Each row is a point on a tangle of strands that fork, close into loops and nearly touch. The rows are in no order.
(in the rows, 100 means zero)
Two points are linked if the straight distance between their rows is under 79.8. Some points are linked to none.
K844: 100; 80; 112; 90; 68; 143; 89; 84; 144; 129; 97; 91; 103; 111; 115; 139; 94; 70; 73; 70
K663: 74; 103; 148; 73; 117; 83; 58; 74; 110; 97; 57; 112; 84; 58; 93; 52; 103; 76; 125; 99
K110: 120; 69; 142; 85; 50; 154; 109; 104; 105; 98; 108; 115; 104; 87; 124; 119; 120; 56; 88; 76
K234: 49; 105; 128; 86; 141; 83; 96; 105; 116; 83; 74; 132; 94; 80; 100; 81; 95; 112; 120; 109
K979: 86; 130; 71; 142; 101; 61; 88; 118; 98; 78; 113; 90; 122; 149; 112; 90; 90; 116; 72; 95
K730: 136; 66; 103; 71; 76; 186; 138; 95; 110; 114; 106; 118; 94; 66; 89; 124; 116; 45; 104; 107
K273: 128; 70; 85; 78; 87; 100; 83; 79; 62; 120; 109; 71; 123; 120; 95; 94; 100; 104; 92; 79
K137: 97; 81; 84; 46; 133; 142; 100; 130; 101; 111; 113; 73; 77; 88; 97; 121; 96; 90; 133; 104
K685: 123; 82; 141; 79; 70; 153; 66; 105; 117; 87; 104; 116; 103; 49; 114; 121; 121; 36; 103; 86
K839: 153; 132; 62; 106; 102; 71; 101; 99; 56; 108; 102; 72; 108; 65; 96; 89; 92; 127; 122; 122
K18: 140; 120; 108; 127; 70; 108; 142; 124; 45; 60; 129; 116; 102; 154; 126; 133; 95; 95; 89; 100
K758: 132; 137; 72; 130; 82; 74; 108; 116; 41; 62; 102; 100; 144; 87; 103; 73; 102; 112; 93; 114
K580: 105; 103; 74; 126; 99; 120; 161; 104; 132; 100; 108; 108; 86; 105; 85; 145; 97; 125; 90; 140
K174: 106; 86; 103; 118; 68; 118; 142; 124; 67; 62; 129; 124; 114; 150; 117; 116; 100; 94; 70; 102
K274: 141; 69; 115; 86; 91; 110; 106; 113; 38; 60; 122; 130; 120; 97; 98; 82; 134; 86; 108; 90
K516: 81; 76; 93; 100; 98; 123; 117; 111; 139; 108; 85; 116; 104; 117; 107; 124; 92; 108; 102; 87
K920: 93; 104; 121; 78; 115; 82; 69; 51; 93; 122; 54; 93; 62; 39; 77; 37; 94; 75; 126; 117
K203: 94; 161; 95; 130; 108; 79; 121; 134; 106; 54; 107; 95; 112; 108; 113; 127; 87; 117; 78; 106
K512: 149; 100; 114; 101; 85; 102; 131; 121; 27; 55; 128; 121; 116; 116; 118; 101; 117; 100; 106; 100
K19: 126; 67; 87; 113; 58; 158; 162; 80; 126; 128; 100; 107; 98; 113; 83; 120; 105; 84; 96; 123
K976: 124; 76; 115; 70; 95; 110; 74; 123; 80; 55; 114; 148; 113; 76; 73; 80; 131; 82; 120; 94
K972: 87; 109; 100; 115; 114; 56; 73; 50; 118; 161; 86; 84; 82; 110; 100; 61; 91; 116; 101; 76
K212: 81; 72; 100; 104; 84; 149; 124; 107; 151; 108; 65; 131; 109; 80; 101; 108; 103; 84; 109; 101
K727: 93; 107; 64; 150; 87; 125; 151; 143; 112; 63; 90; 125; 120; 128; 115; 123; 89; 98; 101; 120
K69: 97; 72; 114; 102; 55; 110; 109; 107; 77; 87; 123; 108; 128; 141; 117; 86; 110; 90; 66; 79
K858: 85; 126; 110; 80; 134; 57; 96; 69; 96; 129; 103; 89; 85; 90; 88; 75; 85; 137; 95; 114
K111: 67; 124; 83; 152; 128; 57; 83; 103; 129; 99; 119; 100; 88; 155; 110; 111; 107; 117; 78; 86
K759: 101; 83; 82; 72; 118; 88; 72; 78; 82; 129; 100; 53; 106; 106; 83; 97; 89; 110; 102; 93
K88: 103; 113; 87; 124; 130; 57; 82; 100; 111; 120; 107; 66; 87; 127; 117; 114; 95; 131; 130; 79
K847: 92; 121; 91; 129; 110; 55; 88; 97; 75; 85; 92; 67; 110; 92; 98; 90; 93; 131; 106; 113
K380: 80; 91; 134; 57; 137; 95; 54; 91; 104; 86; 81; 99; 63; 54; 62; 75; 108; 74; 134; 111
K466: 111; 78; 75; 121; 84; 143; 156; 124; 106; 78; 88; 140; 114; 114; 101; 121; 101; 101; 113; 123
K729: 96; 105; 103; 104; 100; 71; 81; 130; 77; 61; 92; 121; 122; 81; 101; 58; 112; 113; 122; 115
K698: 88; 132; 87; 134; 138; 48; 93; 68; 72; 109; 69; 77; 88; 67; 92; 72; 81; 129; 128; 119
K355: 53; 141; 118; 127; 153; 56; 110; 87; 106; 94; 109; 101; 79; 101; 105; 111; 80; 133; 107; 103
K659: 125; 100; 90; 131; 74; 79; 96; 129; 40; 50; 114; 109; 133; 87; 107; 61; 124; 97; 110; 112
K112: 101; 71; 110; 96; 77; 83; 68; 89; 63; 90; 94; 94; 114; 64; 73; 58; 121; 94; 104; 111
K854: 94; 86; 120; 76; 92; 113; 61; 76; 132; 138; 93; 65; 101; 112; 110; 119; 91; 82; 83; 62
K983: 76; 105; 122; 36; 133; 126; 75; 88; 119; 133; 95; 70; 80; 71; 99; 99; 83; 76; 101; 90
K654: 94; 110; 69; 130; 91; 61; 87; 67; 106; 154; 79; 105; 99; 105; 98; 44; 86; 123; 86; 96
K639: 57; 115; 114; 111; 133; 60; 85; 101; 88; 77; 72; 115; 106; 84; 100; 54; 94; 116; 119; 115
K866: 99; 94; 143; 79; 75; 104; 49; 81; 109; 122; 80; 70; 104; 58; 117; 77; 102; 69; 109; 83
K319: 86; 97; 92; 114; 119; 63; 86; 65; 76; 128; 60; 87; 71; 53; 85; 50; 89; 110; 135; 119
K15: 128; 121; 61; 136; 102; 104; 114; 114; 118; 80; 107; 111; 87; 175; 105; 161; 101; 103; 82; 98
K285: 104; 143; 75; 154; 76; 70; 105; 134; 100; 64; 135; 88; 109; 170; 121; 106; 94; 92; 65; 94
K506: 71; 76; 99; 89; 124; 122; 128; 97; 129; 115; 104; 85; 66; 78; 75; 144; 95; 108; 103; 125
K954: 137; 130; 87; 115; 99; 73; 101; 121; 92; 91; 111; 66; 96; 125; 128; 125; 94; 128; 127; 91
K689: 104; 69; 126; 82; 57; 133; 100; 95; 98; 102; 108; 104; 121; 121; 117; 114; 109; 77; 68; 66
K578: 31; 122; 112; 132; 126; 48; 92; 72; 105; 110; 96; 102; 97; 126; 102; 48; 79; 107; 76; 95
K836: 97; 82; 129; 75; 79; 98; 111; 117; 94; 85; 130; 101; 88; 87; 95; 111; 117; 118; 94; 118
K803: 42; 93; 135; 111; 111; 124; 100; 74; 161; 126; 70; 110; 82; 88; 113; 116; 87; 82; 91; 79
K781: 83; 173; 101; 138; 137; 58; 104; 105; 110; 76; 103; 80; 97; 101; 108; 129; 85; 126; 89; 90
K165: 111; 98; 95; 81; 113; 95; 100; 129; 82; 71; 95; 111; 122; 100; 112; 107; 102; 120; 125; 101
K555: 127; 83; 71; 109; 70; 84; 93; 76; 56; 115; 108; 89; 133; 124; 91; 74; 103; 114; 72; 89
K800: 62; 85; 122; 83; 134; 90; 102; 96; 112; 110; 109; 71; 61; 84; 89; 126; 96; 116; 114; 113
K63: 105; 91; 88; 51; 116; 104; 69; 80; 75; 141; 91; 57; 97; 66; 78; 63; 86; 93; 115; 106
K217: 90; 112; 123; 90; 86; 66; 109; 112; 89; 83; 126; 103; 99; 88; 97; 83; 109; 135; 80; 126
K608: 125; 71; 99; 47; 100; 146; 114; 125; 96; 104; 105; 113; 95; 95; 108; 120; 106; 85; 127; 92
K733: 65; 95; 79; 137; 99; 108; 128; 129; 136; 87; 94; 121; 107; 135; 117; 112; 89; 111; 94; 102
K39: 110; 66; 131; 60; 84; 132; 104; 116; 98; 80; 132; 119; 80; 64; 74; 119; 130; 82; 100; 114
K230: 95; 87; 64; 111; 121; 131; 145; 85; 148; 130; 101; 97; 84; 111; 73; 142; 93; 114; 95; 123
K46: 151; 165; 68; 129; 88; 67; 109; 106; 68; 88; 94; 78; 124; 90; 107; 92; 91; 127; 99; 105
K481: 120; 135; 62; 155; 99; 113; 146; 110; 133; 83; 104; 102; 85; 141; 94; 164; 95; 110; 81; 119
K101: 122; 81; 64; 98; 109; 119; 103; 100; 121; 111; 102; 106; 93; 171; 97; 152; 101; 101; 94; 85
K777: 102; 103; 100; 82; 131; 91; 101; 129; 111; 102; 94; 98; 95; 95; 122; 111; 93; 126; 145; 95
K339: 47; 118; 137; 87; 153; 69; 101; 68; 109; 111; 87; 111; 76; 96; 100; 87; 81; 119; 107; 95
K265: 122; 67; 86; 95; 88; 157; 151; 116; 99; 74; 94; 153; 110; 85; 77; 118; 120; 83; 112; 128
K853: 145; 118; 97; 111; 78; 106; 130; 131; 75; 74; 116; 103; 93; 139; 131; 140; 95; 113; 119; 97
K151: 89; 158; 71; 167; 135; 32; 73; 81; 108; 109; 111; 87; 93; 133; 101; 87; 104; 120; 85; 89
K820: 102; 98; 142; 50; 106; 117; 39; 91; 107; 96; 102; 90; 67; 43; 69; 80; 113; 47; 114; 107
K89: 137; 92; 92; 58; 111; 116; 116; 128; 65; 83; 119; 99; 101; 102; 106; 125; 102; 109; 125; 107
K303: 103; 77; 131; 87; 62; 109; 64; 89; 71; 86; 96; 107; 138; 71; 94; 61; 124; 67; 80; 82
K935: 88; 93; 107; 51; 117; 155; 105; 102; 148; 135; 90; 101; 86; 71; 98; 123; 86; 77; 102; 96
K143: 111; 85; 144; 77; 68; 123; 48; 95; 99; 90; 89; 101; 123; 58; 113; 91; 117; 55; 101; 79
K942: 58; 86; 99; 124; 117; 114; 112; 90; 166; 135; 83; 116; 83; 120; 109; 121; 92; 103; 101; 73
K6: 89; 130; 74; 138; 150; 75; 95; 95; 143; 108; 116; 105; 69; 146; 98; 154; 111; 120; 88; 90
K155: 114; 97; 110; 24; 110; 121; 75; 100; 89; 130; 109; 81; 102; 70; 92; 80; 97; 82; 105; 93
K109: 51; 84; 143; 84; 113; 112; 75; 81; 127; 101; 65; 97; 93; 78; 97; 106; 92; 78; 92; 91
K470: 105; 68; 106; 80; 88; 158; 110; 117; 128; 85; 77; 147; 111; 69; 86; 109; 117; 68; 116; 99
K278: 91; 101; 69; 102; 141; 95; 97; 94; 137; 113; 103; 102; 88; 146; 90; 147; 94; 121; 88; 88
K394: 67; 96; 108; 100; 107; 76; 85; 91; 113; 106; 98; 93; 107; 126; 97; 96; 93; 123; 78; 91
K276: 94; 112; 56; 143; 68; 63; 103; 93; 88; 132; 95; 110; 115; 101; 104; 32; 84; 118; 74; 110
K168: 126; 115; 73; 116; 83; 80; 103; 104; 61; 80; 120; 101; 133; 153; 107; 97; 97; 116; 69; 96
K522: 78; 71; 118; 66; 108; 117; 76; 104; 104; 83; 80; 105; 109; 79; 84; 106; 106; 89; 105; 98
K446: 129; 83; 117; 27; 100; 144; 81; 108; 84; 105; 105; 103; 116; 75; 103; 98; 109; 63; 108; 80
K547: 148; 102; 81; 80; 94; 83; 98; 109; 56; 108; 112; 92; 107; 72; 101; 71; 108; 120; 133; 114
K868: 85; 89; 143; 91; 58; 90; 72; 87; 113; 119; 96; 83; 104; 88; 115; 71; 105; 95; 83; 83
K543: 90; 106; 116; 84; 110; 82; 62; 64; 138; 157; 93; 83; 93; 115; 110; 85; 91; 99; 89; 64
K435: 130; 58; 111; 98; 65; 150; 150; 107; 77; 95; 116; 121; 88; 128; 109; 134; 107; 83; 105; 97
K855: 114; 74; 84; 103; 70; 153; 131; 78; 156; 141; 97; 106; 91; 129; 91; 135; 103; 80; 78; 95
K214: 92; 128; 105; 102; 92; 83; 122; 133; 83; 56; 126; 115; 117; 105; 108; 101; 99; 125; 73; 126
K131: 65; 147; 72; 170; 126; 36; 89; 80; 97; 115; 99; 91; 98; 120; 107; 51; 78; 115; 87; 100
K14: 105; 72; 95; 65; 96; 173; 123; 105; 134; 124; 101; 91; 79; 57; 80; 123; 106; 58; 113; 118
K672: 124; 133; 55; 154; 57; 58; 113; 106; 75; 109; 123; 95; 116; 117; 113; 52; 93; 119; 70; 114
K462: 102; 91; 86; 123; 87; 63; 84; 89; 56; 93; 91; 74; 101; 60; 75; 71; 108; 120; 107; 133

How many points has the smallest loop of links through each point below? Write none if it is on no loop.
K15 -> none
K727 -> 7
K803 -> none

A fork is a point with three links, a tip a point with one. Leave the first point through the second and follow the links. Name the first fork or tip that comes.
K112, K462 -> K820
K380, K663 -> K143
K6, K278 -> K800
K230, K580 -> K111
